Each row is a point on a tangle of strands that fork, close into loops and nearly touch. The rows are in no order.
Points whose rows are less than 13.4 apart are linked; no others are.
J317: [25  6  6 -5 -1  9 -3  1  8 18  1]
J538: [ 6 -6 -2  4  0  2 -5  2 -2  4  1]
J594: [-11   0  -1   5 -10  18  18  19   6 -13  -2]
J79: [-19  -8   3  -4   4 -13   4  -6  -8  -6   2]
J990: [ -9  -7  -1  -9   3 -11  -3  -3  -3   1   3]
J800: [ -2   1  -4   5  -7  14   7  16   3 -10  -2]
J413: [-17   1  -4  17   6 -14  -3   1 -15 -12  -4]
J46: [-25  -4   0   5   2  -9   7  -4 -16 -16  -4]
J138: [ 13   2   1 -13   0   0  -6  -3   3  13  -2]
J176: [-22  -6   2   2   4 -12   5  -6 -14 -12   0]
J406: [-13   1  -6  23   8 -17  -7  -1 -13  -9  -3]
J225: [-23   3  -4  17   1  -2  15  14  -8 -13  -7]
J855: [ 13  -1 -12  23   6  -7 -14   0   3   0  -1]
J992: [-12   1  -2   9  -4   5  10  14  -1 -14  -3]
J247: [ 20   5   5 -12  -2   6  -3  -1   7  15  -1]
J565: [-23   2  -2  12  -2   4  19  14  -5 -16  -5]
J415: [-17   4  -4  18   2  -4   8  13  -6 -12  -5]
J545: [-18  -6   1  -1   9 -20  -1  -6 -11  -3   2]
J696: [ 6 -5 -3  5  4 -6 -9 -1 -2  9  1]
J481: [ 25   5  13 -14  -9  22   8   3  11  11   3]
J411: [-28  -6   4 -14   1  -5   9 -10  -4  -7   6]
J755: [18  1 -1  1  1  3 -7 -1  4 15  0]
J642: [  6   1   1 -23  -2  -1  -6  -9   2   7  -1]
J937: [-18  -5   0   9  11 -22  -3  -6 -16  -4   1]
J569: [ 18   1  -5   6   4  -4 -12  -4   4  17   0]
J863: [ 19   5  12 -15 -12  28  12   1  12   7   2]
J449: [ -3  -1  -1 -25  -1  -3  -7 -12   0   3   1]
J274: [36  9  1 10 -2 14 -5  2 11 12  3]
J336: [ -8  -3   0 -26   1  -4  -8 -15  -1  -1   3]
J516: [31  7  6  2 -2 14 -3  2  9 15  3]
J186: [-22   1   0   9  -6   9  21  15   0 -17  -4]
J797: [-12   2  -3  14  -1   2   9  15  -2 -12  -2]
J228: [-26   2  -8  18   6 -12   6   7 -16 -14  -9]
J497: [ -7   0  -2   5  -6  11   8  13   1 -12  -2]
J279: [ 21  -2 -13  25   8  -7 -15  -2   5   3  -2]
J2: [25  4 -1  8  1  7 -7 -1  5 15  1]
J759: [ 23   9  14 -28 -10  15  -2  -4  16  10   3]
J195: [-7 -9  2 -4  0 -5  0 -2 -4 -1  2]
J746: [-30  -2   1   2   0  -4  12  -5 -15 -18  -3]
J135: [ 28   0  -9  18   9  -8 -14  -7   8  16  -3]
J934: [ 25   6  13 -15  -7  16   4   1  13  14   2]
J149: [-11  -1  -6  24  12 -23  -9  -5 -13  -6  -1]
J902: [ -3  -5  -2 -10   3 -10  -8  -3  -2   6   2]
J669: [ 5 -5 -1  1 -2  7 -2  3 -3  1  0]
J905: [-27  -5   4  -3  -2  -2  11  -7 -10 -15   1]
J131: [ 29   9  11 -17  -6  11  -4   2  15  16   4]
J298: [-16   0  -1   7  -8  15  21  17   4 -15  -2]
J402: [-24  -5   1 -19   3  -9   2 -10  -2  -6   6]
J62: [ 28   8  13 -25  -8  12  -6  -2  16  13   4]
J930: [-22   2  -8  19   7 -15   1   4 -17 -14  -7]
J21: [  4   0 -10  25   5  -9 -11   4   1  -4   0]
J282: [ 18   9  13 -30 -12  17   1  -6  16   9   3]
J447: [ 29  -2 -13  24  10  -9 -15  -5   7   9  -4]
J680: [-4  2 -6 22  4 -9 -7  5 -3 -7  0]
J876: [-3  1 -4  6 -9 19 14 21  6 -8 -2]
J220: [ 10   1   0 -16   1  -3  -9  -6   2  11  -1]
J371: [ 11   5  12 -23 -13  26  12  -3  13   8   1]
J60: [34  7 -2 12  1 10 -7 -1  9 13  2]
J436: [-15  -5   0 -26   2  -8  -7 -15  -2  -4   5]
J520: [ 13   8  13 -28 -13  20   8  -5  15   9   3]
J150: [-19  -5   0 -20   3 -10  -2 -11  -2  -4   4]
J787: [-26  -6   4  -8  -2  -1  12  -9  -7 -11   5]
J143: [ 20  -1  -8  13   7  -6 -14  -5   5  15   0]
J345: [  1  -5  -3  -4   4 -11  -9  -2  -2   9   2]
J590: [-14  -4  -3  16  11 -24  -7  -6 -15  -3   1]
J720: [-3 -8  2 -2 -4  4  1  1 -3 -3  1]

How many points has the smallest loop of links through each point below? Write none if it is on no loop.
J937 -> none
J345 -> 8
J282 -> 9
J876 -> 11

Name the points in between on the shortest way along the links from the first point to the second, in order.
J149 / J545 -> J590, J937
J336 / J317 -> J449, J642, J220, J138, J247
J298 / J797 -> J186, J565, J225, J415
J279 / J569 -> J447, J135, J143
